Points, in no order, along strands that fork and pass close to each other.
Two points are linked if the straight distance between their rows is under 157. Some points are linked to none.
(21): [-15  30  27  -6 -13  12 -26  28  -4 -37 -37  -4 -15 -33 -31 -11 -30 -30
  -8 -17 -26  15 -33   5 -11   5  27  16 -56  13  -5  13  50   0   9  21
  24 -38 -40  23   2 -15  32  16  -6  -1]
(198): [-50 -10  -7  -6  14  22 -16  11 -23   6   7 -19 -12 -30   1 -48  -5  11
  16  14   2   0 -11 -41   5   8 -26 -64 -27 -21  -9 -14  -7  -4 -17 -19
   5  32  -7 -22   2 -17  23  11 -25  24]
(283): [ 36  21 -64  -1  15 -12  27 -53  23  25  12   8   1  38   5   6 -22  57
  25  36  43 -28  20 -17 -16 -16  29  34 -37 -14   5 -17 -43  -9  35 -39
   1 -40 -27  -1  14  21   1   8  15 -14]
(789): [-60 -17  30   9 -27   2  -8  25  35 -27  21 -32 -24  -5  10 -11   8 -20
  12   0  -7 -28  -1 -11  -1 -15  21 -16   3 -33   5  15  17 -16 -36 -12
  24  15 -44  -1  10 -26  54 -54 -32   0]
(843): [-27  18  12 -52  24   1   2  37  30 -36 -27 -11  -3  28 -24  55  17 -49
  -1  -3 -31  19 -47  11 -13  40  34 -11   5  51 -13 -24   1   5  -7  29
   6 -21 -14  17 -22  36  40  21  -3   9]
(1061): [ 20   9  35 -42  31 -61 -21   8  53  30  13  -5  25  80  -7  43 -13  14
  12  34 -33 -40  -3 -17  22  35 -21  26  -4  28  31  -6 -16  17 -24 -52
  52 -40  18  -2 -16 -10  44 -10  11  -6]
(438): [ 20 -17  -8  13 -13  10 -13 -41  25 -22   0  11   2 -30 -16  33 -32  12
  -1 -12   1  14   4  15   3 -53  18  50 -14  13  -8  51  31  -7  24  24
 -48   8 -31  11   9  17   1 -23 -31 -38]
(1157): [ 39 -23 -34  19  18  15  -5 -38  25  -3  46  22  -3 -25  25 -41 -30  37
 -25  25  35  13   0 -11  14 -48   6 -27   6 -24   3  32  40 -36  16   8
 -40  52 -32  30  49  18 -48   7  50 -19]
(461): [ 18 -53  -9  41  40   3 -39 -16  -1 -13  15  22   0 -25 -23 -14 -17  16
  -5  14   5   3 -28  20   5 -14 -57 -27   7  26  -6  25   5  -5  26 -14
 -18  26  14   0   1  -7 -22 -17 -11   2]
(153): [-48  18  49 -30 -41 -44   8 -44   9  29  20 -16  28   9  19  13   3  -8
  18 -17 -47  53  52 -48  35  42  -9 -42 -25 -47   8  -3  15  45 -52 -11
  36  37   5  11   2  -2  -2 -87 -12 -20]
(951): [  6 -17  -9 -59  11  -4  42 -17   9  33  27 -18  -8  29  52  11  21  47
  27  -8  43 -35  31 -75  58 -11  10  -1  29 -49  27 -12  -7 -17 -51 -32
 -20  10  -1 -26 -11   8  16   8  26  15]
(823): [-38  17  16  -9 -42  36  45 -49  43  23  15  -7  20   4   4   2   5  -1
   8 -43 -22  14  55 -12  34 -29  10 -13 -40 -51  17  -7  37  55 -12  -2
   1  40   5  31  23  14 -12 -30   4 -31]
(931): [-10  48  54  19  19 -74 -28 -18  40  21 -14   1  13   9 -15  17 -19 -11
 -16   6 -11  20  10   9 -24  28  31  60 -38  38  -3   7   3   2  22  11
  33 -39   6   0  20 -14   7 -42   5 -38]
(502): [-31   4  50   7  23 -51 -41 -12  15  10  -8   8  24  -9 -26   6  -1 -25
  -1  -8 -45  58  -2  44 -10  66  17  -8 -11  43  -4   8 -27  25  16  32
  11 -25  -2  12   4 -11  18 -52  -4  -7]
(146): [  3 -27 -39 -10  30  14 -29  13   1  -8 -22   7  13  22 -22  -7  28  -4
   1   4 -23 -22 -45  15   3  12 -40 -69  32   6  -2 -23 -46 -20  -7 -24
 -18  -8  -5   4 -18  -1   6  18 -13  24]
(120): [  0  37 -23 -45  11  11  19  -4  16 -34 -15 -14  12   9  27  28 -28 -66
   6  60  -3  19 -15  32 -37  -9  43 -17 -28 -12  -6  35   0 -27   0   8
 -15 -16 -26  13  12  37   8  -3  11  15]
(1053): [  9  -3 -51 -22  -5  14  63  31 -48 -40   3 -29  -8 -18  65   8   7   2
   9  41  45   6   2 -20   3 -24  39  45  38 -32 -16 -13   6 -63   5   1
 -35   5 -12 -41 -14  39 -19  63  13  12]
(114): [  8   9  20  21  40 -40  12   5  51  15  -9   9  12  22  -9  -3  18  15
 -21  13  44 -62 -29  24 -26  16  -5  57  14  34  21 -21 -35 -25  16 -31
 -16 -32  14  -8  -2 -16  20 -34  47  -6]
(383): [-28 -47   6  35 -14  -7 -49  -6  -8  -4  16 -14  19 -56 -33 -54  42   1
  -6   1 -16   8 -26  40 -16  25 -68 -28  -5  45 -16   6 -21  46  32  29
 -15 -17 -21  -2   4  -6 -45 -33 -47  40]
(1141): [  1 -30  -8  -8  15  48  -8   5  27  -4  -5 -21 -12  11  13  -7   9  11
   8  13   6 -44   0  -6   5 -47   9   7  10 -31  18   5  27 -28 -33 -21
   4 -15 -41  -7   7 -18  36  -4 -13 -13]
(167): [ 10 -16  60 -20 -31 -34   7   8  64  -7   9  -1  26  80  -9  27 -15  21
   8  16 -30 -27  -4 -24  40  35 -28  18 -14 -10  41  -4   5  36 -80 -57
  60 -10  -6  12  -4  -6  59 -57   1  -3]
(387): [ 37  -6 -30  19  58  -9 -24  -4  12 -17   1  17   6  35  14  16   4 -26
 -31  34  16  -1 -36  29 -27 -11   5   3  34  19 -12  10 -20 -59  14  -3
 -41   5  -4  27  11  16 -29 -13  30   4]
(857): [  4 -17 -18  21 -56  37  -1  10 -47 -25  10  -2  -8 -78   2 -46  -6   2
  -7  -6  -5  29  11 -19 -11 -62 -11 -23   6 -19 -45  14   6  11  64  47
 -18  13  -7   8  19   2 -80  10 -10  20]
(777): [ 20   4  -1   7  20  13 -25  19 -16  12   3  -3  27 -32 -54  53   6 -27
   0  -9 -14  14 -17  61 -27  36 -45   7  -4 104  -7 -19  -8  -2  46  60
 -16   4  44 -23 -21   4 -21  22  -5 -35]
(108): [-10 -35  66  54 -18 -33 -31  -5  31   5   2  18  17  30  -3  16  12  -7
 -30 -55 -25   6  18  17  16  41 -50  28 -16  55  21 -11   7  28 -28 -13
  45 -23 -11  35   6 -53  21 -90   6 -18]
(892): [ -7 -17 -28 -16 -21  27 -17 -29 -37  -2  31 -13  15 -67  24 -38  16 -14
   4  38 -14  22   8  -1   0 -57   9 -54  25 -14 -19  29  -5 -13  46  46
 -33  41 -32  -3  33   4 -73 -31   5  10]
(1042): [  4   1  -8  34  56  -8 -19  32  -1  31  -4   5 -16  53 -19  36  22 -27
 -29 -10 -20 -11  18  13 -10  42 -20  32  11  68  -2 -26 -28   8  22  -1
  33   0  52 -13   0   8   8  30   6 -26]
(1158): [ -8  38  40   8  19 -58   6  32  13  11 -34  21 -13   2 -14  15  -9  -5
 -18 -20 -21  20  -2 -21 -38  47  21  46   3  32 -26   4  35  12  30  32
  35 -36  31 -15   0   9  21  -2  -4 -32]
(350): [ 48 -12 -18  18  17  24  14  25 -53   3  24  -7 -14  -9  -1  14  16 -12
 -17  28  28   8 -15  68 -39   2   0  46  34  49 -16   4 -18  -9  45  38
 -20  12  40 -16  -3  30 -77  44   8   2]
(536): [ 56  10 -60   6 -18  -4  21 -13 -38  24 -21  14  -3 -11  42 -25 -14  50
 -16  42  32 -17  29   5 -42 -47  44  65 -14  -2  16  36   8 -35  32  -7
 -13 -23 -29 -40  34  16 -24  41  13 -15]
(657): [-11  -2  34  18   1  10 -42  24  -2  -6 -14  -2   5 -57 -58 -36  -3 -10
   3 -20 -18   3 -35  44  -3  13 -28   4 -30  35   9   0  22   2   3  28
  18 -16 -24  -5 -15 -29  20 -10 -13  -5]
(194): [-18  -7 -16 -40 -22  37  16 -16  27   5 -16 -31 -11  -4  32  28  -3   7
  23 -13 -12 -18  33 -49   6 -60  39 -22  -9 -34  11  25  31 -19  -2 -14
  -6   9 -42 -15  12  14  25   0 -12 -38]
(578): [-28 -13  -3   5 -16 -12 -15 -46 -12   2   3   9 -21 -19   6  29  -7 -14
 -11 -41 -12  29  20 -32  17  -6  -5 -52   4   1 -45  20   2   4  34  14
 -18  34   5  25  16  12 -11 -20 -41  -8]
(611): [-17  28 -33  -9 -17 -21  56 -23  -6  18  14  13 -40  -2  42  20 -18  41
  -7 -27  35  -6  42 -62  20 -30  28  -5  -3 -40 -13   7  14 -22  19 -23
 -19  58  17 -28  17  30 -11  34   9 -22]
(495): [  1   2 -22 -29  17  13  19  25 -12 -39  24 -28 -12 -33  37 -13  -7 -14
  18  29  47  -4 -44 -30  12  -2   9  -3  22 -32 -10   3  11 -79 -15   1
 -37  20 -35 -26 -18  34  -6   4  11  13]
(449): [-21 -26 -29   6   0  62  -9  -5  12  23  46 -10   5   5   7 -22 -23   4
  22 -14  -8   9  23 -48  42   5 -55 -70 -17 -33  22 -14  -2 -12 -53 -13
  11  49 -14 -12   8 -16  13 -11 -19   7]
(878): [-46 -25  22  38   4 -48 -40 -10  25   0  17  -5  -4  12  -6   2   4 -22
 -22  -5 -48  59  14  36 -10  50 -34 -60  16  30 -18 -14 -58  23  19  -3
  30 -32  -9  23  12 -26  -9 -64 -10  14]
(631): [  4  -2  36 -14 -42  16   4 -32  47 -24   1   5  22  32 -39  55  -8 -24
  23  -8   1  -9 -15  53  38  -2   7  35  15   1  10  -6  -1  43 -43  17
   5  15  -9  21 -17  13  44 -12 -29   4]
(437): [ 13 -41 -66  20   2  35 -14  -3 -40  -8  31   7   9 -20  27 -50 -11  42
  20  23  13   9  28 -38  25 -19 -42 -69  53 -53  -6 -12  -9 -48  13   9
 -14  43 -18 -12  16   0 -51  40  21   0]
(600): [-20  27  40 -37 -18 -18  -5 -53 -13  38   9   0   3 -21 -11   9  33 -15
 -10  -1 -11 -39   1  39  16 -17  24  31 -20  13   2  18   3  50   9  -1
  -8 -20   2  20   2 -21  17 -30 -26  20]
(569): [ 19  17  -5 -16  30   9 -15  30 -39  11   3  -9   8 -36 -39 -10   9  -7
 -13  23   2  22 -73  26 -20  52 -24  12  -4  69 -12   8   6 -10  28  26
 -19  -1  13 -29 -15  32  -9  23 -27   9]
(1092): [ 27  -5 -19 -37  32  30   8   2 -29  24 -11 -45  12  56  40  43  30 -18
  19  24   8 -10  33 -20  -8 -29  49  21  14 -14  -3 -16 -43 -22 -24  -1
 -16 -26   5  -1   4  17 -10  62  20  11]
(462): [-42 -10  30   0 -75  -5 -19  12  22 -45  -3 -14 -18  -6 -12  -5  18 -21
  24 -29   7 -24   7 -22   5 -12  77 -37 -28 -54  19  59  26   8 -36  22
   6  47 -47   3  32  11  75 -22 -14  -9]
(885): [-31  22  55  12 -61  10   3 -12 -11  20  13   9   6 -24  -7 -28  -7  -4
  -7 -37 -49  45  39  -7  22  -4  -5  23 -62 -32  11  -5  24  81 -37  22
  39  -9 -20  45   5 -42 -15 -35 -18   7]
(416): [ -5  24   4 -55  22 -33  16 -12  58   4  30 -21   4  62  13  48 -16  10
  34  43  -5 -32   6 -26  17  12  14  17   6 -14  -2  -3 -31   2 -15 -37
  12 -16  12  -4 -19  20  37   2 -11  -1]
(265): [ 19   1  -4   2 -13  47  38   4 -16  25   0  10  19  24 -12  15  -8 -11
   5 -12 -13  32  26  13  27   7 -46  23  26 -11 -17 -58 -26  59 -36  19
  21  -6  61  -9 -49  -8 -19  34 -23  19]
(1043): [ -8   1  28  28  31 -54 -25  15   8  35  16   5 -17  44  -1  20   0 -24
 -37  -1 -40   7  18  18  -4  45 -35  -8  26  42  -3 -21 -45  21  14 -28
  52 -20  45   6   5 -29   0 -23   2   5]
(277): [  8   7 -45  -8  16  33  -7 -16 -17 -25   7 -14   4   2  40  36  -7 -59
 -13  43  15  24  -4   8 -25 -34  16 -18  -6   7 -36  10 -14 -45  21  15
 -42  30 -18  22  21  36 -39   1   1   9]
(563): [-11  -6 -10   3 -26  82  -9  30 -18 -36 -36  -6  13 -43 -32 -28  -5  -3
   7  -2  -6  31 -26  -1  -5 -61  -1   2 -14 -28  -5 -13  22  -1   1  -3
  -3   4  -6   7  -5 -26   1  45  -7 -10]
(340): [ 27   1  11 -26  38  25 -17  20  -1  23 -47 -39   4  54  -3  40  20 -23
   3   5 -29 -11  32  -7   5  -9  13  34 -25  14  16 -34 -22   5 -32  -5
  42 -51   4  -8  -6  -3  -6  48  28 -16]
(1156): [-40 -19 -58  -3 -15  70  -3  -7 -20  13  37 -17  16 -23  35 -34   2  -5
  35 -10   6   6  52 -30  32 -27 -44 -75  12 -44  20 -28   9 -28  15   9
  -9  67 -13 -26  21 -14 -31   4  30   2]
(31): [ 17  23 -13 -37  41 -15  14   1 -41  10  -5   8  -9  21   1  38 -12 -11
   5  39 -10 -22 -15  48 -25  24  -6 -23   8  15  -1   3  -9  -2  41 -20
  10 -22  50  -7 -27  -7   1  50  -2  14]
(203): [ -2   3  26  21  40  -2 -16   9 -15  15  25   2 -11 -35 -10 -68  20  -1
 -29  13  27   8 -36  -3  -1  -4   0  33   6  -2 -27   1 -21  11   2  13
 -19  11  15  -3   6 -11 -21 -18   8  47]
(456): [-16  11   4   5 -65  65   7  21 -28  -8  11  -5 -25 -67 -14 -22 -20  -5
  -5 -32  -9  15   8 -32  10 -58   5 -12 -31 -34 -19  18  39  13  37   8
 -16  20  -8  34  19 -19 -14  23 -16 -14]
(1114): [ 13  10  -5  38  31  -1 -37  61   5 -32 -39  13   6 -25 -63 -32 -14   5
  -8 -23   6  10 -58  17 -33  40 -43 -16 -20  37  18 -28  19 -43   8   9
  12 -17  -5  -8 -17 -17  11  21  19 -28]
(192): [ 16  25  -1 -24  -2 -26  -3 -20  41 -33 -27  16  -5   7   4  -4 -33 -31
  -5  12  21  -7 -30  -2 -16  -4  54 -29 -32 -12  10  66  34 -23 -13   4
 -18  -7 -28  19  36  33  34 -32  20  10]
(168): [ 21  21  -5 -16 -18 -16   8 -36  21  -2  31  23  -9 -30   9 -31 -32   8
 -25   3  24  -2 -23 -22   9 -20  44 -11 -17 -11  -1  74  31 -35   8   3
 -56  19 -41  27  39  40 -15 -38  25   3]
(602): [  0  22 -36 -21  -6 -11  57 -13 -23  -8   9  -4 -35   4  50  27 -11  25
  -1  27  45 -16  19 -24  -3 -11  34  44   5 -15 -24   1 -15 -23  23 -23
 -14  12  18 -30  -2  36   5  59 -17   9]
(966): [-45  10  43 -38   7 -28  -6 -31  13  28   5 -33  11  30  22  33  16 -33
  12   7 -23  27  20 -45  24  19   7 -14  -8 -19  -8 -24 -37  21 -53   2
  19  27   3  -6  -3   7   4 -66 -15  11]
(320): [-37 -23  27 -13 -51 -19 -17 -45  17  -6   6  29  10 -25 -11  -2  -6  12
  21 -61  -8  31   2 -43  39  43 -21 -87  -5 -17 -25  26  -8  26   5   5
 -30  41  -5  28   7  -3  15 -73 -10   8]
(825): [ 12  -8  -2  31 -11  43  29 -21  24   8  20  17  -1  17  -4 -11 -21  -5
  -8 -22  -5  11  31  -5  22 -18 -43  13  -4 -48   0 -40  13  44 -48  -6
  23   7  17  28 -20 -29 -13   0  -4  19]
(1072): [-14  29  50   8 -24 -26  -6 -39  23  17 -15   9  11   1 -24 -21  22  16
 -10 -28  11 -49   6  13  12 -25   1  64 -56  -2  35  -5  20  51 -27 -13
  16 -19 -18  28   0 -37  23 -36  -4  10]
(29): [-45   3  61  10 -11 -18  -8  12  12  21   6  12  -1  17  -6  21  16  -8
 -22 -32 -35  14  -5  -6  31  39 -27  43  11  31 -18 -41  23  43 -23  -3
  53 -13 -10  23  -2 -14  35 -37 -34   4]
(121): [ 21   4 -28  33  36 -33 -16 -39  59  -2  14   8   5  34  -1   6 -15  10
  -8  41  28 -29  -5  18 -33 -19  16  26  -8   4   9  17 -38 -35  23 -39
 -15 -13  -8   9  28   3  -2 -37  18  -8]
(465): [-12   0  27  41 -35  28   7   1  -1  -4  21  23  -9 -45 -32 -43 -32   1
  -4 -28 -16  23  10  28  -5 -27 -39  15 -39 -31  15 -25  26  66 -22  18
  26  -6  -8  32 -13 -63 -12  -3   2  13]
(778): [ 15 -30  19  -1   4  12 -13  13  57 -12  -5   1   9  40 -22   9 -23  19
  22   2  -6 -38 -13  10  25   0 -16   0   7 -15  54  16  17   5 -73 -30
  25 -11 -12 -21 -14 -19  75 -18  -5  -6]
(535): [ 73 -23 -35  44  24 -15  -5  16 -42   0 -17  46 -19  30  35 -31 -38  53
 -27  11  37  16  -7 -36  -1  15   8 -23  52  -3 -11  27 -12 -65   1 -26
 -18  15  17 -13  21  11 -21  40  44  16]
(969): [-68 -15  31  18 -38   9 -12  26  10 -16  22  -5 -20   8   0  -1  -6 -10
  -4 -16 -40  19  -3   4  24  23 -30 -25 -22   5   4 -15  21  21 -32 -22
  55  16 -43  32   4 -37  53 -31 -49  12]
(540): [ 39  25 -19  43  33 -19   1  47 -35 -15 -55  29  -8 -30 -19 -41  -3   7
 -18 -15  34  -4 -37  13 -49  11  -7  20   4  16   4  -9  35 -41  15  13
   1 -16  33 -30 -23  -7 -21  43  30 -19]
(854): [ 40   5   0   2  -9 -11   3   0 -19  38 -47  12 -15 -16   5  -3   1  47
  -6 -12   5 -32  32 -10 -36 -52  44  53   3   6   4  39  20  -7   9  16
   0 -24   9 -55   7 -10  -2   4 -23 -28]
(7): [-19  18  20 -35  16 -26 -13  17   3 -15  -7   7  -7 -17 -18  18  14 -29
 -11  12  -9   1 -78  21  -6  58   8 -10  11  64 -27   6  23  -4  34  10
 -16  -8  -4   7 -11  28  42  -6 -35  17]
(307): [ 28  21  -3  35  10   0  -1 -34 -27 -13  20  16  -7 -55 -28 -45 -13  22
 -16  10  48 -30 -31  32   7 -34 -25  44 -25  -6  19  20  36   2  26 -35
 -26  19   2  22 -18 -23 -21  39  25  -3]
(366): [  2  22  21  18  26 -34  11  17  49 -12 -26  14  21  13 -24   0   8   1
   1 -23  20 -59 -16  31   6  12 -27  44  -4  29  50 -48  -1  -7 -30 -21
  18 -28  22 -10 -44 -37  44  12  45 -29]
(685): [ 25  20 -23  30  40   0  12  17 -13 -18 -10  -5  29   1 -19  10  -1 -14
  12  -1  12 -53   9  54   9   3 -39  33  22  13  34 -42 -13 -29   5 -23
   7 -35  42  -7 -61 -34   8  71  43 -40]
(1149): [ 21  27 -35 -27  27 -12  29  51 -37  -3  -9  -8 -30  27  38  17   0 -29
  -6  44  -7   7 -21  13 -50  53   7 -37  37  22 -35  18 -11 -23  38   3
   4 -17  46 -23  -7  40 -19  30 -11  20]
(182): [ 12  -4  -9   7  23  32 -12  63 -12  23 -35 -14   6  57 -23  37  15 -32
 -18 -26 -69  27  40   9  -3  20 -21  22   5  38  15 -49 -61  32  -6  10
  53 -30  36  -5 -11   6 -17  47  18 -29]
(369): [ 12 -13 -28  18   5  57   6  42 -29 -11 -63   5  16   1 -19 -10  24  15
  -3 -21   8  17  -5   3 -13 -45  -6  17  26 -12  -3 -39  10  -1  -6 -10
  -2 -25  25 -16 -34 -22  10  77  13  -7]
(321): [ 41  43  31  -8  14 -24  12 -31  26   8 -13  19 -17   9 -20  13 -30  13
 -11 -10  30 -13 -13 -13  12  10   1  42  -5 -14  -7 -20  10   5  -7 -10
   6 -30  13  14  -8   1   1  21  21   1]
(552): [ 52 -20 -64  30  27  -9  -4  48 -57 -24 -19  16   1  35  16 -48   8  30
   7  15  20  16 -25 -12 -20  49   2 -43  67   3 -27 -14 -40 -58  18  -4
 -15  -1  15 -16   7  43 -42  59  13  36]
(418): [-32 -40  11  61  -9 -31 -32  20  12  14  28   0   2 -25 -16 -29  22  11
 -26  -9 -37  28  14  51 -24  73 -90 -20   6  63   7 -19 -18  41  27  25
  33 -46  -4 -15   3 -35 -20 -52 -26  11]
(434): [ -9 -14 -18   2  -1  27 -14   5 -14  -9 -31 -12 -20  -8  18  25  15 -43
 -13 -21 -19  21   5 -17 -15 -29   8 -33  28   6 -42  -5 -12 -32  26  30
  -6   0 -24   1  12  17  -9 -10 -21  -5]
(205): [ -5  20  19 -20 -36  -3  32 -58  25  25 -27   5  -1  26  -6   6  35  29
  -8 -22   3 -29  41 -25  10 -26  -1  30 -44 -45  11 -37  26  66 -25 -31
  15  -5 -11  45  16   5 -15 -16 -11 -15]
(1022): [ 28  20  11   2  24 -14  -8 -27 -19  22 -30  20  18 -19  -7   7  31 -21
 -21  -4  14 -31   5  65 -36 -49  22  36  10  30  10  -5 -17  -5  14  41
 -34 -12  22  -2  -8 -19 -47  -3  27 -10]
(243): [-38   1  23 -62  -2  -7  18   8  22 -22 -49 -22   3   4   8  44  25 -29
  16   7 -34   9  -8  -8 -15 -19  54  12 -13  21  -9  15  20  31  10  11
   7 -34  -5  -8 -19  11  35   0 -19   2]
(520): [-32  43  17  -8 -45  10   2  -1   5 -27  -3   1 -22 -36  -9  -1 -43 -21
   1 -25 -21  22   7 -29  -7  -7  40 -14 -57 -36 -19  35  55   7  32   6
   2  -4 -24  43  24  -3  18   0 -11 -23]
(640): [ 24   3 -44 -54   8 -13  52 -36  29  18  22 -29  -3  44  23  18  18  74
  45  17  52 -37  40 -73  29  -4  39   3 -25 -37  23 -24 -20  -7  -5 -40
 -11 -25 -31  -6  -4  43  15  25  15  -4]
(490): [ 16  -7 -12  19  18  -4  28 -12 -25  18  16  19 -30  19  22   3  12  32
 -21 -10  47  -3   3  -4  27  -4  -4  45  43  -3 -29 -16 -29   4 -11 -22
 -18  31  46  -6 -14   9  -9  41 -16  26]
(1131): [  7  19  31   8   9 -17  -1  26 -23  33 -40  15 -31  -8  -8 -12 -25  33
   7 -13 -11  -1  20 -30 -29  -3   9  21 -16  -2  -4  19  35  23  -5   8
  49 -15  41 -35   0 -25  18  22 -25 -14]
(252): [-13 -39  38  61 -38 -27 -18  23  26   1  25  20  18   4 -14 -20 -27  14
 -23 -45 -34  48  -1  28   3  65 -81 -18 -22  55  35 -30  -7  46 -23  20
  45 -37 -37  17  -7 -63   1 -76  -3  27]
(372): [ -8  -8   2 -26  -7  25  25 -17   8  10  -7  18  24  28 -14  66  13 -30
   4 -21 -36  10  -4  38  20  -5 -30  11  34  -1 -11 -36 -16  45 -22  19
 -14   2  34  22 -45  -5   1 -14 -37   6]
(829): [ 23 -12 -22 -20  -1  34   3  -3 -21   5 -22   2  28 -42 -45 -15 -18  17
  24  27 -14  33 -20  45 -22  -9 -41 -24  16  -7  -9 -13 -39  13  31  31
 -23 -19  16 -29 -25   7 -46  36 -21  10]
(405): [ 20  14 -48  11  20  14  33   5   2 -36 -42   3   4  13   4  25   6   6
   0  16  23 -33   1  35 -24 -41   4  49  13 -11  10 -20   7 -20  31 -37
 -14 -35  15  -2 -30  -5   5  67  21 -24]
(1099): [-54 -25  25  20 -84  -4 -42  24 -18 -38  22  -5   8 -41 -40 -54   7  -6
  32 -29  -9  -1 -20  -5  17  25  35 -76 -33 -48  13  59   5  16 -14  20
 -11  61 -43   6  21   1  56 -40 -27  15]
(836): [-49  37  28 -53  -2 -47  20 -27  49   1  41 -21   2  33  20  39 -25 -15
  35  23  18 -10  10 -45  34  26  23 -24  -5 -31   0 -12 -25   1 -23 -25
   6  41  14  -9   0  15  22 -36  19  11]
(856): [ 23  -5 -56  10  25  13  16  56 -50 -18  -1 -32 -23  32  46 -24   0 -12
  24  27  -4  -1  27 -14 -19  26  29 -24  68 -26 -31  -7 -41 -50  18  -8
  19 -11  42 -32   5  32 -28  42  12  26]
(664): [-73  35  45 -35 -75  -8  10 -34  28  16  33 -44  15 -18  12   8   5 -24
  46 -39 -30  26  64 -30  37  16  36 -20 -40 -54  11  21  24  39 -12   7
  17  51 -22   8  17   6  16 -72   0 -41]
(314): [ 48 -16 -47 -23  31 -18  44  18 -64 -18 -10  -1  14  -6  51 -18  30  27
  -8  65  39  -3 -31  27 -31  -7  40  43  41  -8  13  15  25 -56  -7 -10
 -43 -31 -14 -26  -9  34 -29  61  34   8]
(491): [ -1 -10   1 -41  17 -26  35  13 -14  21   5   3 -23  38  42  29  30  12
  -6 -12  22 -31  -8 -48  33   8   0 -18  56  -9 -18 -15 -43  -8 -27 -19
 -12  14  36 -27 -24  11  10  -9 -11  28]
(812): [ 55 -60 -41  33  41  16 -31 -44 -19  -1  56  19   5 -15  12 -21 -19  41
  -7  39  28   7  -7  20  12 -32 -36 -40  24  18  15  19  -1   1  20  -4
 -35  33   8  11  14   2 -64  31  48   1]
(583): [ 66 -13 -54  25  21 -31  30  22 -70   5   2   3   7  17  36   5  18  38
   2  48  43 -45   8  65 -41  24  29  68  41  34  29  17 -10 -69  13 -15
 -23 -26  14 -44  -5  26 -34  59  33 -18]
(270): [-59   3  14  -9 -30  20 -22  25  -9   8  35  -2   1 -36 -16 -68  15  13
  21 -28  -3  -7 -17 -51  19  -5  15 -62 -47 -40  29  18  24  13 -40   0
 -25  59 -30   3  14 -28  27 -35 -18  28]
(103): [-40  -2  34 -64 -41  37  21  10  -4   9 -47 -30   4 -30  27  20  12 -15
  20 -10 -32  17  33 -61  -9 -56  43 -15 -34 -22  -3  28  22  30  10   0
   9 -20   1 -14  -3 -12  18   0 -14 -12]
(118): [-19 -35   3   8 -19  13 -48 -35 -17 -26  43 -13  18 -58 -16 -38  33 -27
   3  15  -8  13 -20  27  10 -32  -9 -35  -6  20 -24  30 -14  39  21  40
 -49  20 -18  27  11  -3 -50 -46 -17  43]
(104): [ 44   5 -13  41  22 -12   2  30 -25  -9 -38  43 -42  -7  13 -34 -17  34
 -24 -23  42  -5 -22 -43 -34 -11   8  -1  19 -30 -21  -2  24 -34  -2 -16
 -11   2  16   8   6 -14 -11  48  18  12]
(666): [-13 -18  36  -5 -59  10   1 -45  33 -20   9  29  20  15 -27  18 -11 -12
  18 -44  -2  11 -15   7  60  29 -10 -44   0 -16   6  12  11  45 -44  17
   5  50  -4  31  -3  21  43 -45 -24  12]
(99): [ 61   5 -33  43  30   3  11  31 -34  25   5  -3 -21  31  10  -8  34   1
 -15   7  37 -40  19  65 -46  38  44  51  53  44  19   1 -26 -44  17  21
 -10 -10  46 -29  17  29 -43  32  48  -6]

A fork is a point with three links. Follow the links from the first point to the second and name the forks in between, in order.
(167) / (31): (1141) > (789) > (418) > (456)
(350) / (383): (1053) > (602) > (121) > (456)
(277) / (29): (121) > (456) > (418)
(1157) / (520): (277) > (121) > (456)
(405) / (205): (456) > (418) > (789) > (1141)

A fork is a point with three links, a tip a point with one. Leave the first point through the second and follow the links. Name the first fork or tip that comes.
(31) / (1149): (456)
(600) / (1072): (1141)
(167) / (1061): (600)
(520) / (21): (31)

Follow the links from the first point to the second, and from the first to the third. Name the last point that the two ways share.
(1092) / (951) / (843): (418)
(434) / (350) / (856): (121)
(366) / (1072) / (437): (789)
(966) / (502) / (243): (1141)
(1131) / (243) / (836): (1141)
